Points on a hilly landscape, in no order, each with its height.
A ball rolls from a point to the lowest of its 2 nearest points, and stops where none of them is lower. Distance is the straight distance between rows; heights are no part of it.
Q_758: [  7  19 -58 -16 -16   0  -1   8   2 -67  -8  -2  11 -26  -3  10 -21 -15
   6  40  -5  -7 -28  16 -27  41]  height 2.59
Q_632: [ 10  27  24 -13  28  19 -18  34 -13  18  38 -12 -16  25  -4 -12  -8 -52
   5  31  -7  -1  15 -12 -28  -3]  height 4.08
Q_551: [-28 -35  13  16   9  22 -19 -10  26  22  16  -3  -1   7  -7 -16  34   2
 -10 -22 -32   0  17 -35  -3 -19]  height 3.96
Q_33: [ -8   6 -65 -27 -28  -9   3 -15  -6 -62  -3   8  30 -29  -6  13  -4  12
  11  22  -2  -5 -51  16 -17  42]  height 2.23
Q_842: [ -2  36  13   7  -8  40 -11  -4 -18  19  27  -3  21  26  16  -1  -4   7
   3   5  -6  24  14   3  12 -29]  height 6.24
Q_898: [-28  -4   5  18   2  39 -11  -4  12   7  30 -13  13  14  -6 -11  34  -2
  -4  -6 -34   2  17 -24   0  -9]  height 3.80
Q_228: [ 38  12   5 -25  -4 -49  27 -23 -61  14  -8  23  21 -22  40 -20 -20  13
   7 -12  30   5 -42  30  -7  -7]  height 2.86
Q_166: [-23  10   5 -26   4  -1 -32 -16 -33  48  66   5  28  43 -10   7  13 -12
   5  11 -25   0 -21  -1   0 -16]  height 4.74
Q_111: [-17  15 -27 -13   5  -7 -19  -3   2  -3  43  -3  14  12 -28  13   6 -23
   6  24 -30 -14 -19   1 -12  19]  height 3.25
Q_168: [-18  24 -29  16 -12   3  26 -28   2 -42 -20   6   3 -38  -3 -23  42  17
  -6 -31   9  -2  -7   6  12  32]  height 3.82
Q_681: [ 25  24  53  34   0  45  14  39   1 -14   0 -21  -8  19  36 -12 -15 -32
  13   7  17  20  56 -19 -15 -25]  height 5.18
Q_324: [-27   8   1  -7  31  19 -11  23  56  35 -30  35 -55  38 -26  37  12  14
 -22  -3  -7  22  27 -16  21 -10]  height 5.24
Q_652: [  1  29  36   6  -3  42  -7   0 -26  42  32   0  16  42  24  -4   5   4
   1  -2   4  35  20  -7  17 -45]  height 6.06
Q_212: [ -8 -18  51 -10  31  17 -36  25  26  57  -9  -4 -43  44   0   9   3 -13
 -11  -4  -3  22  19 -29 -11 -28]  height 5.78
Q_234: [-28   6   5 -24  12  16 -35   1  -4  53  61   5   4  55 -20  12  14 -25
   0  11 -33   4  -6 -14  -4 -11]  height 4.53
Q_608: [ 19 -47  24  30  15  -1 -13  39  45 -13 -18 -25 -30 -15  -7   5  -9 -44
   0  22 -12 -32  50 -37 -31   4]  height 3.35
Q_673: [ 31  16 -21 -39 -26 -52  14 -26 -67   1  19  21  43 -16  35 -10 -24  22
  11   4  15  -5 -68  32 -28   0]  height 3.61
Q_779: [-15  49  -8  -4  -7  29  -5   5 -18   2  24  -3  12  19   5  12  -9  -9
   2  29 -11  17   2   6  14 -11]  height 6.44
Q_294: [ 25 -20  25  26  -1 -15  13  -3 -17  -8  -1 -10  19 -23  15 -19   2   3
   5  -8   2 -12   0  -4  -4  -7]  height 4.95
Q_646: [  4 -20 -57  -9 -49  -2  10 -28 -16 -46 -14 -17  54 -39   1   0 -22  55
  11   4 -12  -2 -41   7  -4   0]  height 4.47
Q_988: [ 24 -28  52  33  -1 -13  14  -3  -7  14   1  -4   5 -15  25 -26  11  -3
   2 -31  18  -3  18 -11 -10 -30]  height 5.21
Q_441: [ 40   7  82  37   1  20  23  33  -4  -4   7 -17 -10   8  36 -28  -4 -39
   7  -2  25   8  52 -22 -29 -22]  height 4.90
Q_570: [ 42  -8  26 -11   7 -56  21 -21 -42  27 -32  26   1 -14  25  -7 -19  16
   8 -34  39   3 -22  30  17 -10]  height 1.03
Q_138: [ 35 -56  21  30  10 -28 -14  41  47 -14 -44 -29 -41 -20  -4  19 -39 -34
   1  24  17 -33  42 -12 -13  -4]  height 2.99
Q_409: [ -8  11  17 -21  43   8 -22  35  45  45 -30  23 -68  46 -24  33   1  -3
 -12  -1  11  21  14 -12  18  -1]  height 5.48
Q_750: [-13 -26 -36  -4  -5 -31   3 -24 -12 -18  22 -14  29 -28 -27  -4  13  17
   6   2 -25 -25 -41   1  -4  11]  height 2.81
Q_574: [-13  18 -49  26 -46  48   7 -12  19 -51 -18 -13  37 -13  15   8  -9  36
   1  14 -13  16  13   8  14   0]  height 2.51
Q_619: [-29  18 -65  10 -34  40  -9 -18  19 -43  -1 -15  39  -8 -10  24   2  38
   0  22 -27  13  -3   3  20  11]  height 1.90
Q_404: [-17   5 -52  -9 -16  -5  18 -25   5 -26 -61  23 -11 -25  -1  22 -14  42
 -11 -12  22  12 -14  37  43  25]  height 4.80
Q_504: [-10 -14   9 -24  14 -29 -19 -19 -28  47  41  11  14  18  -3   3   7   5
  -3 -11 -14  -1 -21   8  11 -19]  height 5.02
Q_233: [ 17 -13 -19 -28 -17 -54   5 -31 -61  18  35   3  45  -5   3   1 -19  10
  17   5  -3 -23 -62  20 -18  -1]  height 3.48
Q_904: [ 17  -6  57   7  20  22 -18  33   9  29  -3  -9 -27  34  13   1  -7 -28
   0   6   6  16  36 -19 -13 -28]  height 5.58
Q_391: [-15  18 -11 -23  16 -17 -16   8  -7  12  54   6   0  21 -23  10  14 -44
  -1  26 -17 -24 -20  -1 -22  26]  height 2.91
Q_958: [ 10 -20  11  23  10  -6   8  34  45 -17 -64  -6 -38  -5   1  37 -37  -3
   0   0  31  -1  41  13  23   6]  height 3.34
Q_14: [  1  50 -19   3  -5   7  22   4  -1 -43 -25   9 -10 -18   0 -11   6 -11
  -2  14  16   5 -10  21  -3  37]  height 3.22
Q_283: [ 20 -19  26  17  24   4 -16  38  32  -9  -7 -17 -38   1  -9  -7  -7 -50
   0  23  -1 -18  41 -23 -27   4]  height 3.56
Q_165: [-24  28 -48  -3 -11   7  18 -29  16 -27 -30  19   0 -17  -5   3  27  36
  -5 -17   8  11 -12  23  34  30]  height 4.26
Q_704: [-35  17 -41 -18  -5  -9   3 -31   4   1   6  16   9   4 -21   9  29  20
  -7 -15 -10  -7 -20   9  26  20]  height 2.76
Q_180: [ 23  12  52  -1  25  -5   7  22 -16  10  30  -4 -25  -6   6 -51  22 -54
   0   1   5 -17   9 -18 -41  10]  height 4.40
Q_461: [ 18   1  56  12   4  12  -3   1 -29  43  11   8  10  22  33  -9   0  11
   2 -31  15  32  20   1   7 -49]  height 5.76
Q_74: [-35  10 -29   6  -4  18 -13  -1  19  -5  40  -4  15  11 -21   3  18  -8
   0  12 -37 -11   0 -11  -5  12]  height 3.57
Q_955: [ -8 -39 -28  12   6 -32  11 -20   1 -16  -5  -8   9 -37 -24  -3  13  15
  -3 -13 -12 -30 -30   4   5  10]  height 2.49
Q_869: [ -6  -2 -49 -13 -36   3  10 -20  -2 -10 -48  17  -1  -9   7  27 -35  57
  -1 -10  21   8 -18  33  44   8]  height 5.17
Q_465: [-21  -7 -80 -29 -33 -13  -3 -14   7 -56 -18   5  19 -26 -19  24 -24  33
   5  18  -8  -6 -43  18   3  34]  height 1.80
Q_347: [-20 -19  30 -17  25   2 -22  -4  17  35  17   3 -20  10 -20 -20  39 -17
  -5 -17 -14  -6  -1 -26 -14   0]  height 4.17
Q_323: [-16  14 -13  22   8  25   9   3  41 -25 -11   0 -21 -10  -6  -8  21   1
  -5  -8   1  -1  28  -6  10  17]  height 4.38
Q_716: [-20   6  -8  29  -2  17  19 -12  38 -37 -22  -1  -7 -32 -10 -25  41  15
 -12 -34  -2  -7  21 -14  10  23]  height 4.12
Q_9: [  2  27  12 -15  34 -21   6   7  -6  10  -6  19 -34  -2  -9 -11  10 -30
  -7   0  18  -7  -3  10   3  21]  height 3.51
Q_780: [  7  32 -31   0  -6  -1  18   8  -4 -61 -16  -4  -5 -34  -5 -10  -4 -20
   0  19   3  -5 -19  15 -22  41]  height 2.87
Q_333: [-11  24 -16  17 -34  35  11 -23  -9 -16  -8  -2  32  -6  23  -3   5  37
  -2  -4   6  24   6  14  24 -11]  height 3.30
Q_606: [-25 -12   7  12  22  24  -9   8  55  14 -32  11 -39  19 -12  18  12  15
 -17 -14   0  19  43 -18  27  -7]  height 4.99
Q_674: [-25  28   8 -41  30 -14 -16   7   6  16  46  21 -21  32 -30   1  32 -48
  -7   7  -8 -11 -13 -11 -14  30]  height 2.44
Q_565: [-21  -5  26 -12  19  18 -29   6   0  46  42  -1 -12  40 -14  -9  28 -32
  -3   2 -31   0   3 -30 -30 -15]  height 4.35
Q_861: [ -7  14   0  19  16  23   2  20  24  -8 -20   1 -26   5  -2   8  -3  -3
 -10   3   1   5  34  -3  16   4]  height 4.65
Q_362: [ 50  -4  73  22  19  -2  11  33  -7  -3  10  -9 -18 -13  26 -41   2 -54
   8   4  21 -13  31 -24 -47  -6]  height 4.62
Q_2: [-17 -11 -55  -6 -49   2   5 -47 -17 -29  -6   1  52 -25   1   2   1  60
   3 -13  -8   0 -39  18  24   0]  height 4.27
Q_290: [ 28  -7  65  11  -2  -5  17  -4 -32  34  13   3  18   5  35 -31  15   3
   1 -40  13  15  11 -13 -11 -42]  height 5.49
Q_793: [ -2 -24 -31 -21 -14 -40   0 -27 -43  -3  34 -12  43 -13 -17  -4  -3  12
   9   9 -21 -26 -60   7 -13   1]  height 3.11
Q_293: [ 10  33   4 -10   8  -8  23   0 -12  -8 -25  16 -20 -16   6  -4   4  -8
  -7  -3  23  -2  -5  27  13  28]  height 3.78
Q_657: [-18  10 -26   8 -35  12  13 -45 -21 -11   0   4  40 -14  10  -9  19  40
  -2 -25  -8  11 -11  12  31  -7]  height 3.85
Q_376: [ 21 -43 -38   9 -40 -17  20 -10 -10 -36 -16 -23  44 -41   8  -4 -38  43
   9   5  -9  -9 -24   5  -9  -3]  height 4.60
Q_807: [ 10   9  35  30  -1  47  -7  40   8  -3   0 -27  -5  23  23   2 -18 -24
   6  21   3  11  51 -20 -11 -25]  height 5.35
Q_425: [-15  39  24 -39  38  -6   5   6   6  18  25  28 -33  14 -20 -22  40 -41
  -8  -2   7 -12  -6  -5 -19  31]  height 2.90
Q_28: [ 33 -28   4  -3  -9 -28  10   2 -17  20 -39   3  -1   2  18  22 -60  25
   8 -12  36  12   3  28  32 -21]  height 4.18
Q_431: [ 17 -61  24  28   3 -35  -5  39  51 -11 -64 -22 -39 -11  -7  33 -34 -12
  -1   5  21 -19  52  -6   5   0]  height 2.57
Q_419: [ 22  23  22  11  19  15  -3  38  12 -13   6 -10 -32  -2  -1 -11 -10 -51
   5  29   3  -9  30  -9 -29  12]  height 3.81
Q_612: [ 13 -35 -36  -4 -20 -16   6  -9  -2  -3 -43  -4   1 -10  -3  28 -57  40
   5  -8  17   3  -7  27  29  -4]  height 4.82
Q_512: [ 18  14  45 -10  26   5 -18  30 -22  16  48 -10 -13  10  -5 -29   5 -64
   5  28 -10  -9   4 -16 -50  -4]  height 4.23
Q_841: [ 28 -45   2  35 -16 -24  24  -6 -11 -32 -12 -24  31 -49  15 -15 -11  20
   7  -7   0 -17 -12  -8 -18  -9]  height 4.75
Q_602: [ -3  12  50 -22  43  21 -21  35  30  53 -26  10 -59  54  -3  23   4  -3
 -17  -3  17  30  15 -21   5 -20]  height 5.71
Q_695: [-35   1 -80 -13 -34   8  -1 -31  32 -33 -13   5  19  -7 -24  31 -11  43
  -2  11 -22   5 -22  19  29  21]  height 0.60
Q_207: [-28 -33 -20  -6  17 -28   3 -29  11  13   3   8  -5  -9 -30   3  35  23
  -9 -25  -7 -23 -17  -1  23  13]  height 1.95
Q_300: [ -8 -23   4 -13  -9 -15 -15 -25 -39  52  36   2  33  25   1   8  -4  30
   5 -14 -18   8 -24  12  27 -37]  height 5.22
Q_462: [ 40 -30  43   6   0 -38  16  -5 -28  34 -27   3  -1   1  31  13 -39  20
   8 -29  43  18   6  20  18 -31]  height 3.18

Where does a ball stop that starts at each point below?
Q_551 -> Q_674
Q_632 -> Q_431
Q_441 -> Q_431
Q_612 -> Q_570
Q_294 -> Q_695
Q_300 -> Q_674
Q_793 -> Q_207
Q_861 -> Q_168
Q_758 -> Q_695
Q_212 -> Q_431
Q_657 -> Q_695
Q_504 -> Q_674
Q_869 -> Q_168
Q_602 -> Q_168
Q_652 -> Q_695
